Points on a hilly landscape, in no order, each with its height.
From any point a ball rolls to the lowest of the 2 points nearest to it. It stops when none of these is lower. Distance is the straight distance between rows; heights are no part of it.
J_338 height 313: [ 27 -13 -10  -6  -7 -42  14  -2  11 -23  -4  30  -6 -19 -49   5 -20   1
  -3  17   8 -12  36  27 -14 -19  23  15  17  22  20  -3  -5  -7 -20]
J_633 height 399: [ 25   0  14 -34 -47 -13   2  14 -16   9 -18  -7  -8 -40  42 -12 -22   1
  -9 -21  16  -7 -13 -10 -45  24  -8 -31  25 -16  13   1  19  12 -41]
J_96 height 454: [ 12   2  20  33 -16 -36  20  10  28   4  15   4 -16   4   3 -17 -14 -15
  -2 -56  41  18  14  24 -24  19  21 -11 -17  35  24 -26   9  -1 -27]
J_759 height 197: [ -4  12   5  -5 -17 -31  14 -25   9 -15  33  11 -17 -16 -10   9 -13   9
  -2 -13 -24 -21  -3  12 -17 -17  -4  69 -33  12   5  -3  39   2  11]
J_687 height 426: [-20 -28  29  -2 -36 -11  15 -15  26  33  -3  -8  25 -19  17 -18 -16 -29
  -8   4  11   4  -1 -13 -15  27  -5 -39  -2 -34  17 -13   2  28 -44]
J_762 height 229: [  8  33  -7 -17  -2  -2   9  12 -43  10  -6  26 -15 -16  15  12   0  24
 -25   9   4 -12  -3  -1 -30  11   6  33 -12 -23  -1   6  24 -17  -8]
J_899 height 183: [  4 -13   8 -59  11  12  -6 -20   3  24 -16  -7  41 -42 -36 -10  -5  -2
 -19  21 -22  -3   2  -3 -15   3  -6   6  23 -41 -11   4 -26   9  -8]
J_705 height 466: [-10   0   1  24 -48 -20   8  11 -12 -15  18  -4  13   5   7  15   2   5
  -8   2  20 -38  21  33  -1   4  10  -4 -38  -6  39 -13  11  -6  -2]
J_503 height 597: [ -2  24   0  -2  18  15   5   7 -11   0  13  -4  -6  42  36  24  -6  20
  10  13   4  -9   7  14 -12   1   2 -37  -5  38  17  -8 -11 -19  -5]
J_418 height 379: [-33 -28  21 -13 -37 -26  11 -28  39   5 -23  -3  11 -29 -31   0  -7 -16
  11  42   3 -11  26  14  -7 -23  -4  22 -21 -14  -7   2   5   2 -32]
J_246 height 376: [ 13 -10   5  17   6  37 -10   6 -14 -12  15 -24  17  28  42   7  -5  -5
   9   8   5 -20  -2 -20  39   6 -23 -33 -13  41  39  -2  -3  21   2]
J_509 height 332: [ 37  30 -21 -29  44  14  -1  19 -25   7  -8   0 -18   2  28 -15 -13  12
   1  -8  14  11 -23 -41  -9   3 -25  12  47  22   0  10 -12  11 -44]
J_853 height 320: [ -3  13   6 -14 -11  22  -7 -16 -18 -17   4  -7 -11   8  56  -1 -15   5
  -7  17  -4 -16   2 -34   6  31 -14 -25  21 -17  24   5  21  24 -31]
J_141 height 222: [ -5 -18  10 -14  16  19  -6 -22  15  32 -21 -18  37 -20 -45  -7   7 -17
  -7  -1  -5   8 -24  -4  -8   8 -13 -18  15 -19 -18 -12 -39   9   3]
J_251 height 400: [-20 -17  16 -11 -69 -13  13 -24  21 -13 -18 -10 -13 -11  10 -10  -4  -7
   4   5  -4 -21  19  20  -1 -21 -18  -1 -23  -9  -5   1  21   0  -9]
J_379 height 360: [ 26   5  -6 -20 -39 -30  -3 -16 -18 -50 -18  21 -33 -11  15  -3  -9  -3
 -29 -10   0 -27  30  49 -15  -6  19   9  33  -8  -2  -7  -1   9 -18]
J_452 height 264: [  7  29  -8   0  16  11 -34  -5 -44 -19   7  -3 -21   7  47  -8   7   6
  -5 -12 -20   4 -42 -22  -5  22 -24   5  23  -9 -15   7  10  14  -1]
J_71 height 198: [  2  17 -19  29  28   9 -16   0 -41 -17  21  -8  15   6 -30   1  14   0
 -17   2 -20 -12 -41  16  18   9 -11  40 -17   1  11   7  11  -3  35]
J_941 height 246: [-32   4  20  28  -2  -6  22 -22  33  34  26   3  16  20 -22  -5  -4 -10
  14 -11 -17  11   5  34 -13  22  19 -16 -37 -22  25 -20  -8   1  -2]
J_103 height 350: [ 41 -10  10 -23 -11  -6   7  14  28 -16   4 -10   2 -10   3  -3 -15  -2
  19 -44   9 -14  10  17  -3 -28  10 -24   2  63  24 -19 -16 -15   5]
J_129 height 249: [ 18  31  15  32  37   7  -6  -7   8  30  26   3  -6  21  45 -19 -12  -6
  -5 -32  -1  34 -42 -31 -18  31   5 -14  15  16  15 -21  -1  22 -16]
J_414 height 137: [ 14  22  -1  47  -1   4  -9 -13 -20 -11  40 -21  14  22  -3  -5   7   5
  -3 -27 -31 -17 -57  18  -2  26  -2  17 -18 -17  33 -15   1   7  26]
J_739 height 655: [ 14  35 -14  18  -7 -20  -5   2 -15 -28   4 -16 -16   9 -36   3   6   7
  15 -46 -22 -26 -41  44 -17 -21  -4 -21  -6  17   2 -10 -12 -26  36]
J_550 height 245: [-10  -4  11 -17  -7   1   6  -9   0   5  21   3  11   2   1  13   1   6
   6  -1 -22 -17   4  16  -7 -21   0  23 -37   3  10   5  12  -8  37]
J_626 height 359: [-18  -2  -3 -10   4  -7  -7 -34  17  -8 -20   3  -8   6 -40   5  12   2
  20  14 -34   3 -16   6 -14 -28  -2 -15  21  -5 -33   8  -8 -37  19]
J_790 height 488: [ 14   1   6 -28 -18   8  21  -7  25  -7 -22 -10 -29  -9  16  -7 -25   9
  16  17  15  11  22 -35 -13 -16 -18 -10  12  31  -1  11  18 -20 -32]
J_566 height 482: [-18  14   3  45 -40  -7  15  34  -1  14  27  -8  -3  -4   6   9  20  11
   3 -29  46 -19   2   4 -12  -6  -2 -18 -49 -28  13 -15  32  -8  -2]
J_888 height 371: [ 21  14 -22  14   4   4  -1  -5 -11 -18   3  22 -16  -4  -7 -17  -4 -14
 -28 -16   4 -19 -26  -9   9   8  11 -15  37 -12  20 -16  -6  20 -26]
J_324 height 207: [-14 -28  11 -33  29  43   0  14   3  25  -5  -1  12  20  22  22 -16  30
  16  31  14  29  33 -17  -4  19 -21 -28 -16  15   9  19 -22 -19  10]
J_825 height 172: [  4 -16   8   1  28  -3   1  17  -2  12  22   1  36  20 -18   0 -19  -8
  -8 -49   4   9  -9  30  12  24  28  23 -42  12  42   1 -38   9  41]
J_642 height 375: [-45  14  -2  11 -43  15  14 -23  12  13  -6 -13 -10 -33 -13   3  14   6
 -22  27   7 -32  -3 -24 -14   6 -28  27  -8 -57  -7  -8  25  10 -25]
J_335 height 357: [-42 -13  31 -23  -9 -36   7 -40  32  25  12   9   2 -19 -38  12  -8  -5
  21  27 -31   1  10  11 -32 -29 -13  30 -38 -20 -17   6  15 -14  -9]
J_701 height 496: [ 15   6 -29  24  -5 -27 -14  33  -7 -33 -17  -1 -26 -14 -17 -10  22 -26
  -6 -48  26  12 -26 -10  44 -32  15  -7  36   6 -38   5   7  22   1]
J_67 height 443: [-37 -32  28 -28 -22   5  -2 -38  22  28 -19 -20  22   3  13  -7 -12 -19
   3  38 -16   5  33  11 -12  22  -8 -33  -6 -28   6   8  -9   3 -37]
J_858 height 508: [-18 -10  21   3 -19 -23  13  -7   1  34  17  20  26 -24 -14  -3 -16  -3
 -18   8   7  -4  -3  15 -40  33   6  39 -45 -17  21 -16   3  13  -3]
J_646 height 355: [-43   9 -11   8 -23  30  23   2  21  27   0 -29  12 -17 -30  18  33   3
  -3   8  14 -26   1 -19   0 -12 -17   7 -16 -25 -11   3  10  -8   1]
J_360 height 388: [ 36  -5 -17 -12  -2 -10  -7  -5 -14 -17   9  29 -16 -11  17 -16 -29 -24
 -31  16   7 -28  21   6  -4  24  15  -3  43   2  40 -10   2  29 -58]
J_793 height 352: [ 21  31 -28   7  21   2  12  19   0 -10 -12  14 -38 -10   6 -14 -12   2
 -11 -24  31   8  -7 -20  -4 -20   5 -10  38  26  -2 -12 -11   8 -40]
J_561 height 292: [-53  -3  24   9   1  17  23  -9  51  44  12 -28  17   5 -24  12   9   3
  12 -17  14  14   7   6 -22   3  -5 -40 -47 -11   4  -8  -6 -20  -3]
J_432 height 618: [-20   4   0  39  28 -12  -6 -28  17 -15  10   9 -15  63  -3   6   9 -19
  24  11 -26  22   9  26  20  -1  31   4 -11  15   2   3   6 -19  15]
J_384 height 301: [  7   0  16 -31  -8  -6 -20 -12   9 -21 -11 -26 -30  28  50   0  -4   6
  39  -6 -34   9   1  21  -3 -29 -15  -1  13  36 -27  23  -2  -6  20]
J_442 height 387: [ -5 -18 -27   0  -5  27 -14 -19 -32 -32 -28 -14 -17   4 -15   6   9  -4
   2  29  -1 -29 -12 -21  27   9 -33 -42  46 -11   3   8  -4   6 -23]
J_658 height 228: [ 34 -13  -4 -21  12  -5 -20   8  -8 -36 -31   8  -9  24  10  -6  -3   4
  25  33 -17  14  17  10  13 -12   2  -9  51  10 -17  26 -15  -5  -9]
J_886 height 286: [ 11 -11  20 -17 -34   0   3 -49  41  -4 -13 -19  -6   2  -4 -34 -21 -21
   5 -18 -40  -4 -14  15 -14  -8   0 -34  21  18  15 -19 -17  12 -10]
J_97 height 268: [  9 -41  13 -30 -10  -7  14  15  22  38 -21   3  27 -44 -26  -7 -10 -15
  -5 -17  20  29  18   5 -15 -10   6 -13  -1  -4 -14  -2 -27  -1  -1]
J_488 height 225: [-13 -22   3   6  29  19  -5  16   8   6  31 -17  15  38 -14  11 -12   1
  22 -24   2  18   2   2  23   9   1  26 -52  23  24  16 -13   2  44]
J_487 height 204: [ 19  10  17  12  33   7   3  13   4  37  27   2  17  20  37 -15 -11  -2
  -8 -43  -2  31 -21   4 -16  26  21   6 -23  14  15 -13  -6  17  21]
J_960 height 209: [-13  -9 -15 -13  11   4  10   6   5 -11  16  13  21   1 -38  36 -20  15
  10  42   5 -14  36  12  12  -8  14 -13 -17  11  31   5 -26 -19  11]
J_605 height 251: [ 14 -11  11   3  10  -8 -10 -55  17 -19  -5   5 -12  13  -5 -36 -10 -23
  -6  -1 -57  -2 -23  11  -8   8  -7   6  31   7  10 -13 -11  12   2]
J_918 height 517: [ 24  -9 -15 -16  -2   7  -5  66  -3  19 -21   3  19 -18   2  11  17   9
  11 -15  36  29  17 -21  26 -21   9   3  11   7 -48  19   3   4  31]
J_478 height 304: [ -2 -11  -6  -6   2   7  -4  32 -11  12 -10   7  -8 -11  33  -3   9 -15
  -3 -13  46  21   0 -50  47   2  13 -12  23   4 -14   8  12  31 -13]
J_261 height 138: [  7   0 -12 -48  -8   5   5  12 -22  23 -29  12  14 -47 -40   4  15   5
 -24  -7  -2  -7  -4  -4 -26  -3  -3   1  28 -43 -29   4   0  -5   9]
J_22 height 608: [-17  14  -9  37   5  -5   3 -20   0 -26   3   2 -10  49   2  15  10   4
   9  -3 -21  -6   7  36   8   0  24 -49  -3  25  11 -10 -15 -25   8]
J_306 height 331: [-40   9  14 -16   6  -7  18 -31  24  36  -2   1   6 -12 -46   7   6   8
   4  10 -21  -1  -7  13 -29  -8   1  -9 -12 -32 -18  -3 -11 -28   3]
J_174 height 557: [-19  29  -7   6  10 -16  26  -9   5   0   0  27 -35   1 -16  17 -15  17
   5  31  14   6  19 -11 -20  -4   8  25 -17  12   6  -6  23 -37 -24]
J_315 height 548: [-17   0 -11  20  -5 -31  20  19  22   4 -21  36 -22 -10 -48  20   4   5
  19  23  38  19  35  -8 -17 -16  18  13 -22   8 -22  10  19 -31 -16]
J_558 height 311: [ 12  23  10  -6 -23  24  14  11   2  37  14 -15  19 -22  24  -1 -13  18
  -9 -13  13 -10 -27 -29 -28   9 -17 -13 -23 -16  24 -18   9   7  -1]
J_361 height 495: [-20   6  21  24 -30 -18  10  20   2  45  20  20  -4   0   6   7   9   0
   0  -3  15  -5 -18   6 -50  18   5  11 -57 -20   8 -26  31  -9 -12]
J_751 height 243: [  4  -4 -19   4  50   3 -14  28 -31 -15  16  -5   9 -11 -12  11  24  17
   6  23 -28   6 -28  -9   7  -3 -20  52 -12  11 -23  20  17 -21  46]
J_788 height 393: [-26  -3  15 -10 -42  -7  -2 -28  14  12  -2 -13  19 -30  13 -17   5 -11
 -28  14 -12 -24 -10   3  -7  20 -14  34 -14 -74  -8  -9   6  41 -20]
J_969 height 382: [ 27  31  -7 -28 -40 -14  -3   4 -25 -25 -13   3 -41 -34  32  -5 -14  15
 -20 -29   9 -26  -1   9 -37  -2 -10  -8  31 -12  -3  -9   4  12 -18]
J_98 height 450: [  4 -12  17  24 -28  -7  -1  13  -8   3  23   3  18  11  41   8 -24  -8
 -10   6  17 -22  16  13 -13  31  14 -23 -26   8  56 -25   2  16 -22]
J_533 height 300: [  4 -10  26 -15 -25   4  19  21  13  50   2 -20  38 -33  -3  -7 -11  -3
  -2 -44  18  15 -11  -1 -25   0  -4 -27 -32 -10   7 -13  -9   0  14]
J_582 height 397: [ 16  -6   3  21  33  25 -11 -12   6 -11  21  -3   4  34  39 -20 -10 -14
  -9   9   1   9  -2 -32  29  19  -1  14  -7  35  37 -14 -12  25  -6]
J_19 height 321: [-21 -10   4 -18  40 -15   5 -24  20  15  34 -10  40  -7 -47 -11  -8 -12
  -1 -15 -31  14 -26  15 -12  -1  11  44 -34 -21   9  -1 -22   9  25]
J_424 height 223: [  0 -13   4   0 -26 -23  -2  28 -23  10 -12  12  15 -43  -6   0  11  -3
 -33 -18  41 -10   9 -11  -9   6  21 -64  20 -32 -12 -10   3  -4 -27]
J_987 height 283: [ 10  22  14  -5  14  24  12   2  -1  39   7  -8 -11   4  35  -9 -19  14
  -2  -8   4  25 -22 -47 -27  24 -18 -29   1   2   7 -15   2  -3 -16]
J_85 height 266: [ 29 -14  10 -20  -8  -1 -12 -25  24 -37 -26 -11 -31  20  23 -14 -13 -15
  16  -1 -23   4  12   1  13 -23  -4 -12  45  44  -6   6 -16   1 -11]
J_102 height 419: [-13   5  -2  15 -52   3  17  -9  27 -21 -15 -13 -25  -2   9 -16  18   0
  -1 -26  11  -2   6 -14  18 -30  -5 -10 -10   4 -15  -3  22  -3  -6]
J_774 height 324: [ 17   2 -10  29  14  18 -14  28 -19 -17 -11 -11   8  18  -4  11  14   0
  18   4  25   3   4   6  49 -11 -11 -14   3  30  -7  14  -5  -6  21]
J_200 height 506: [  9   3 -25  -7 -18  -4 -17  58 -30 -11 -15  -5  -5 -22   1  11  45  -5
   1 -33  43   0  -9 -11  47 -27   6 -31  21   2 -42   7  13  18  15]
J_506 height 267: [-20  19 -12   8  11  -6  12  13 -22  37   6  33   1 -18 -28  16  23   7
 -29  -1  10   0  -5   1 -21  10  18  23 -16 -44 -23   6  21 -20  19]
J_39 height 476: [-26  14   0 -21 -19  19  21 -18  31 -12 -30 -23 -39   1   2   4   3  20
  26  10  -2   6  15 -31 -12 -19 -20 -51  10  14 -22  12  16 -41 -32]
J_485 height 44: [ -1  23  -8  25 -21   7 -14  16 -30   3  30  -2  22   6   2  17  21  10
  -8 -27 -23 -28 -29  40  -1   7  15  14 -36 -36   1 -11   8   9  45]
J_37 height 126: [ 12  -2  -8  -6  41   1   9  -7  14   8 -12  29 -13  13  -6  -3 -35  -1
  -6  25  10  60  24  -9 -10  23  26 -24  23  17   1  -2 -23  -2 -33]
J_376 height 460: [-41  -8   9 -20  -5  10  17 -37  18   7 -15  -5 -14  12  -7  12 -10   6
  19  44 -19   2  28 -18 -24   8  -2 -30  -3  -9   4  12   5 -28 -27]
J_372 height 244: [-15   0  -5  10   9   4 -22 -24 -27  -2   4 -13  26 -17 -23  -5  21  -2
 -27  11 -39 -19 -38  12  -1  19 -20  34   7 -36 -10  -3 -10   8  28]
J_181 height 265: [ -9  -5 -11  15   5   0   4  29  15  -1  30  -7   1  28 -15   7   4  -7
  13 -13   6   1  21   7  42 -12  24  56 -54   3  16  21  18  -5  27]
J_957 height 358: [-23  -7   2   3  -3  35  10 -20   7 -19  14   2  -6  36  29  12 -11  10
   3  55 -10 -23  38  -7  22  -1 -10   7 -26  14  39   1   7  -6 -17]
J_535 height 241: [-14   9  -3  12  18   8   6  30 -18  21  10  25  -3  13  19  25   6  15
   2  16  33   8  31   2   9   5  13  17 -32  -2   0   2  12  -6   7]
J_712 height 351: [ 17 -11 -16  21  35  36  -5  31   1 -17  -7  12   0  15 -12   5  -1  12
  27  41  29  18  22 -42  46   1 -14   5  15  28 -10  19 -22   0  11]
J_496 height 296: [  2 -32   6   9   8  22 -15 -19  -3  -2 -16 -45  37  -6 -20 -19  12 -23
  13  21 -14 -14 -11  23  43  -6 -47   0   5   6   2   1 -18  10  13]
J_238 height 297: [ -9   3 -19  26 -30  23  -1  19  -7 -26  18 -28  12  18 -12   8  15 -10
  10 -12  14 -31  10   4  58 -19   2  34 -38   7  19   8  14  15  19]
J_474 height 383: [-12  -5 -13   1 -13   9 -17 -35 -12 -44 -33 -16 -19  -7 -44   1   8   2
  11  27 -22 -27  -9   4  10 -20 -31 -21  33  -6 -22   8 -14 -16  11]
J_728 height 483: [ 24  -3  -5   9 -12 -28   7  22   4 -19  -9  13 -10  -4  18  -9   9 -25
  -9 -40  28   6  18  10  31 -19  28   6  20  14 -11  -8  12  17  -9]
J_795 height 322: [ 21 -11  20   8 -10   5  -2 -16  15  -9   9 -18  16  17   4 -14 -12 -21
  10 -26 -12 -19  -7  17   6   3   2 -27   0  41  42 -19 -20   9  17]
J_220 height 208: [ 26   2  17  -1   4 -15 -29 -40   5 -29 -12   4 -38  12  47 -31 -12 -21
 -16 -28 -33   7 -16  11  -6  11  -1  13  50   2 -12  -5  -7  38 -10]
J_832 height 416: [ 18 -22   9  -7  14  -1 -19  -8 -20  -8   5  17  25  23  27 -11 -11 -23
 -17   8 -15   3   9   4  24  25   9   1  12   2  26  -5 -13  25   4]
J_909 height 434: [  8 -34  25 -13 -21 -10 -16 -24  10   3   0  -8  12  11  49 -26   3 -23
 -18  -9 -34   5   4  11  16   4   8  13  -3 -14 -10   4   5  29  20]
J_787 height 154: [-23 -37   9 -15  23  31  18   3  34   7  14   2  22  10 -18  31 -27  29
  22  49   9  15  40 -12   7   0 -18   2 -29  16  23  19 -24  -9  10]
J_165 height 372: [  5 -12 -23  11  19  30 -10   0  -4 -19 -23   5  -4  12 -20   6   6  -7
  13  51  13   8  12 -45  36   6  -2 -24  44   1  -1   9 -10   0 -29]
J_180 height 295: [  1  14  10 -42 -10  12 -20 -13 -30 -20 -11 -10  -9   1  69  -8   8  15
   7  -6 -16  10 -12 -16 -20  22 -16  -2  31 -27 -10  24  22  34  -6]
J_93 height 285: [-50  -7   8  10  38  -2 -12 -38  20  12  18 -12  26   7 -23 -13  29  -7
   3  15 -53  -3 -34  12 -11  10  -9  30 -23 -36 -15  -1  -4  -6  24]
J_294 height 528: [ 13 -21   1 -37  14  18   8  49  18  21 -18   7  16 -27 -15  20  -9  25
  27  14  28  21  33 -16  -8 -14  -8 -17  13   0 -30  27 -23 -23  25]
J_721 height 648: [ 10  17  -9  15  31 -22  -2  11  -1  -7   7  -5   0  24 -60   4   7 -13
  27 -36  -8   7 -26  23   0 -14  22  -5 -11  28  -1   2  -9 -32  35]
J_758 height 294: [ 22   2 -22  -1  19   8 -12  36 -33 -22 -21   1   0  13  -6  22   7   9
   9   6  32  -3  18   7  21 -15  16 -48  41  30  -7   0 -30 -17 -10]
J_77 height 438: [  5  11  17  22 -48 -16  27   1  38 -26  11 -25 -11  -2  -5 -20  -1  -2
   7 -48  23 -20   4   4  -9 -10   0 -22 -24  30  25 -13  20 -12 -12]
J_187 height 587: [ 30  30   7  -7  -6   1 -10   5 -22  -8   5  -9 -10  23  54  -2  -2  16
  -4 -31 -11  -9 -22  19 -17   8   2 -26  24  32   4 -12  -5   0   5]
J_425 height 326: [  3 -36   0 -30 -14  10 -16  17  -6   9 -22   2  22 -14  20  -4  13 -11
   4  22  21  13  32 -32  40   5   0  -5  21 -28 -21  28   3  27 -11]
J_82 height 105: [ -6  -6 -12  22  82  10  -3  -1  -5   8  13  18   4  13 -41  10  -5  16
  13  30  -9  38 -15 -20   0  11  -9  12  -5  17  -2   6 -18 -22  24]
J_456 height 184: [  0 -18   6 -38 -39  -9   3  14 -16  20 -26  -4  30 -57 -21   3   5   0
 -25  -7  16 -21  14  26 -32  -5   3 -38  12 -42 -18   1 -10  -6 -19]
J_320 height 284: [ 26 -16 -11  -8  27 -23   8   0  18  -2  18  31  13  -5 -52  -6 -23  -8
  -5   2  -5  16   9  17   0  -7  32  41   5   6  16  -6 -21   9  13]
J_723 height 370: [  1 -16   5  -2 -56 -29 -10  -4 -36 -20 -14  20   1 -24  18   2  -3 -14
 -38   4  14 -33  14  23  -7  15   6  -5  10 -38   6  -7   9  28 -25]
J_498 height 349: [ -3  -3   6 -18  -6  -9  -9  -1   6  27  10 -15  47 -21 -22 -12  11 -16
 -18 -31 -18  -6 -33  30  -8  -6  18  32 -25 -37  -5  -3  -6  21  27]
J_348 height 242: [-27  18 -13  23  34  15   4  22 -18  50   7  15   4  -1 -32  26  41   4
 -14 -24  19  19  -9 -14  -9  15   8 -17   2 -29 -34   0   7 -15  32]
J_413 height 176: [ -8  24  -6  30  68  19 -16   1 -30  15   3   7   1  25  14   3  16   6
   1   6 -12  26 -23 -26   2  20 -11   0   0   3 -12  10  -5 -14  13]
J_18 height 539: [-14   0  -6  -2  15  -3   9  28  20  19  -8  25  -7  -1 -20  19  10  20
  25  34  24  24  36 -11   6 -22  14   0   4  -7 -46  28   4 -30  18]
J_293 height 642: [  9  13 -21  19  35 -23  -6  17   5 -16  -7  12 -13  -5 -50   7   8   9
  29 -10 -13  14 -33  12   6 -33  18  23  21  14 -38  17   4 -27  32]
J_967 height 288: [ -5 -14   3 -15 -25  24  -5  -7 -15  -8 -12 -22  23   6   6  -1  14  -2
   6  11 -29 -22   0  11  14 -15 -16 -20  -9  -1   1  -2 -16   1  19]
J_213 height 143: [ 22  18  -5  10  12   3  -6  24 -23  11  19   3  21   8   3   4   6  -8
 -10 -47  11  -1 -10  20  -3   0  27   3 -14   4  15 -13  -4   2  35]
J_897 height 150: [ 13  -5   1 -24  -9 -23  15 -11  11  -3   8  21 -18 -37  -2 -16 -13  10
 -18  23  -8   1   3 -28 -15 -15 -13  86  -8   6  -7   2  32   3  -5]
J_681 height 432: [ 27 -19  15 -14  11  10   4   4 -12  10  27   9  37  12  32   4 -32  -5
 -17  -8   2  -4  28  19   0  38  15   1 -14  21  55 -17 -22  26   6]
J_447 height 277: [-14  -8  -9   0  12  18 -23  -4  -7 -12  -1 -20 -15   6   3  -5  27  11
  16  21 -33  -2 -16 -14   9 -15 -34  31  -7   9 -39  22  20 -13  33]
J_191 height 347: [ -6  17   0  21 -17  21  12 -20   5 -24  20  -6 -15  32  45  -2 -18  12
  -2  16 -18 -29  -8 -27   6  12 -21   2 -16  10  43 -16  19   8 -14]
J_230 height 328: [-27  -2   9  -5  -1  31   8  -1  22  37  -7 -20  -1   0   4   7  13   3
  18  -8   8   6  -2 -36  -5 -16 -20 -28 -23  -1 -16   0   4 -18  11]
J_202 height 180: [ 27 -12  -1  -4  52  -5 -17   3  10  -1 -28  20  -1  21 -26 -15 -14  -9
  15  23  -4  46  -2  -2   0   0  14 -16  42  13 -19   7 -28 -12  -1]
J_735 height 335: [ 39   8 -30 -12 -14 -28  -1   6   4 -50  -8  18 -25 -14 -22   8   1   1
 -10 -13   4 -25  13  38   9 -32  23  36  32  13   5  -6  -8   3   3]
J_258 height 261: [  8 -25  17  -5  46  16 -20 -28   7  26 -10 -40  38 -37 -32 -33   4 -19
   1   6 -30   8 -42   2   0   9 -47   7   2  -3  -2  -3 -21   2  20]
J_356 height 567: [-12  31   3  13 -10 -28  27 -11  -4  -3  -5  19 -35  11  24   8 -18  19
  -5   8  14  -1  12  12 -40  14  15 -24  -4  31   8 -14  15 -22 -40]
J_353 height 250: [ 11 -25 -11  -9  13 -11   2  13   0 -17   4   6  30  -8 -80  21 -10   0
  16   9   4   0  19  34  18 -26  27   1  -6   1   6   8 -42  -6  22]
J_109 height 577: [  6  32   6  28 -39 -24   5  -7   1 -16  12 -11 -39  13  60   1  -8  23
   2 -29   4 -12  -1  23 -22   9   5 -41  15   9   8 -19   7  -2 -30]
J_829 height 635: [  5  28 -23   6  26 -27 -14   1 -24 -29 -12  13 -39   7  -5  12   3  21
  11  25 -30  14 -16  18  -3 -24  -1  32  37   1 -50  21  -4 -20  22]
J_216 height 469: [ 13  -8  25  29 -37 -47  -2  19   2   3   1  15  -7  -2  38  -7   7 -21
 -17 -33  30  -3   5  17 -14  16  17  -7 -13   5   2 -16  19  21 -20]
J_419 height 626: [  4  21  -4  21  42 -30  -2 -15   1 -16  12  23 -21  38   3  10   7  10
   3  -3 -33  20  -8  24  -2  -5  29  29  13  26 -20   8  -5 -11   7]
J_259 height 188: [ -9  -1  14  12  22 -22  22 -22  30  22   4  29  -8  16 -10  -3 -23  -7
  -1   1  -4  37  16   7 -18  15  26  -6 -20  19   6 -17  -5 -11 -14]
J_971 height 410: [  3 -11  24   0 -46 -17  -5 -15   6  34  18  -8  26 -28  30 -18  -7 -15
 -18 -13  -7 -10 -27   0   3  11  -1 -11  -3 -60  17 -22  -3  40 -21]
J_239 height 262: [  4   8 -26  -4  -9   4   2  28 -21 -17 -20   2  17 -14 -32  21  12  12
 -18 -10  22 -15  15   8  -2 -11  24 -65  20 -11  -1  -2 -19 -27  -7]
J_173 height 100: [ 25  12 -11  -7  17 -14   0 -11  26 -22  -1  11 -38 -14  -6 -27  -9   6
   1  -5 -19  16 -21 -23  -7 -23  -1  72  26  20 -27   7  24   5   4]
J_996 height 348: [-24 -34   5   6 -35  -6  -2   5  -7   2  -8   9  25  -5  15   5   8 -16
 -18  23  19 -15  37   9  32   7   8 -12  -3 -37   0   1   6  25 -22]
J_555 height 312: [ 19  33   3 -35  36   4  12   1  -5  32 -13   4 -14   4  25 -15 -21  18
  10 -13   6  42  -6 -22 -38   8  -5 -14  26  30  -7  15   0 -15 -35]
J_632 height 192: [-33   5 -13  23  40  20  -2  27 -14  23  11  10   9  25 -25  32  30   8
   5   1  13  10  10   4  14   1  17  15 -26 -11 -11  18  -1 -31  37]
J_654 height 191: [ 20  19 -24 -35  -7  -3   0   9 -29 -28  -4  21 -15 -29   6   6 -12  31
 -17  37   5 -13  17 -22   0  -4 -11  61  18 -15  -3  13  23  -1  -8]
J_611 height 227: [ -6  14  -7  43  56  10 -15   4 -35  -6  10 -18 -17  13  48 -22  19   1
  -6   6 -24  22 -50 -18  16  26 -31  22  -1   4 -13   5  24   3   7]
J_736 height 308: [-17 -26 -16  15  -1  32 -24   6  -5 -11  -7 -17   1   7  -5   0  35 -12
  11  39  -6  -1   9 -37  51  -2 -38  19   9  -8 -23  27  12  18  14]
J_5 height 278: [-19  10 -20  18  14  16  -5  31 -17   4  -2  21 -16  19  28  22  22  10
   4  34  42   8  24 -38  50   0   1  -5  12  -6 -25  12  18   5 -12]
J_11 height 325: [  0  13 -23   4 -44  20   0  37 -25 -22   2 -17  -4  -7  16  15  21   7
  -9 -15  26 -35   9 -15  37 -18 -14   7 -12   3  -1  -7  19  16  17]
J_117 height 333: [-10  -5  -5  -4   2  38  -1  -7   3  -5   2  -6   5   7  13  -1  10  10
  -3  49   4  -7  25 -41  30  -2 -17  36 -20  -5   7  12  13   9 -10]
J_475 height 157: [ 18   2  -8   8  -2 -11 -19 -25  19 -30 -12 -17 -50  -9  10 -31  -2 -22
   4 -37 -27  12 -36   9  -9 -15  -8  38  37  25 -32  -7   2  13  10]

For each start below, name the point where the ball stops.
J_187 -> J_306
J_442 -> J_261
J_39 -> J_37
J_701 -> J_306

Call two points neighbours if one is among the 2 nearest of the other. Go from one point of each pair to the other, from neighbour to neighbour, staying as low as possible. Name the highest point that can't be avoided.
J_306, J_261 -> J_442
J_173, J_261 -> J_496
J_173, J_632 -> J_506
J_173, J_787 -> J_723
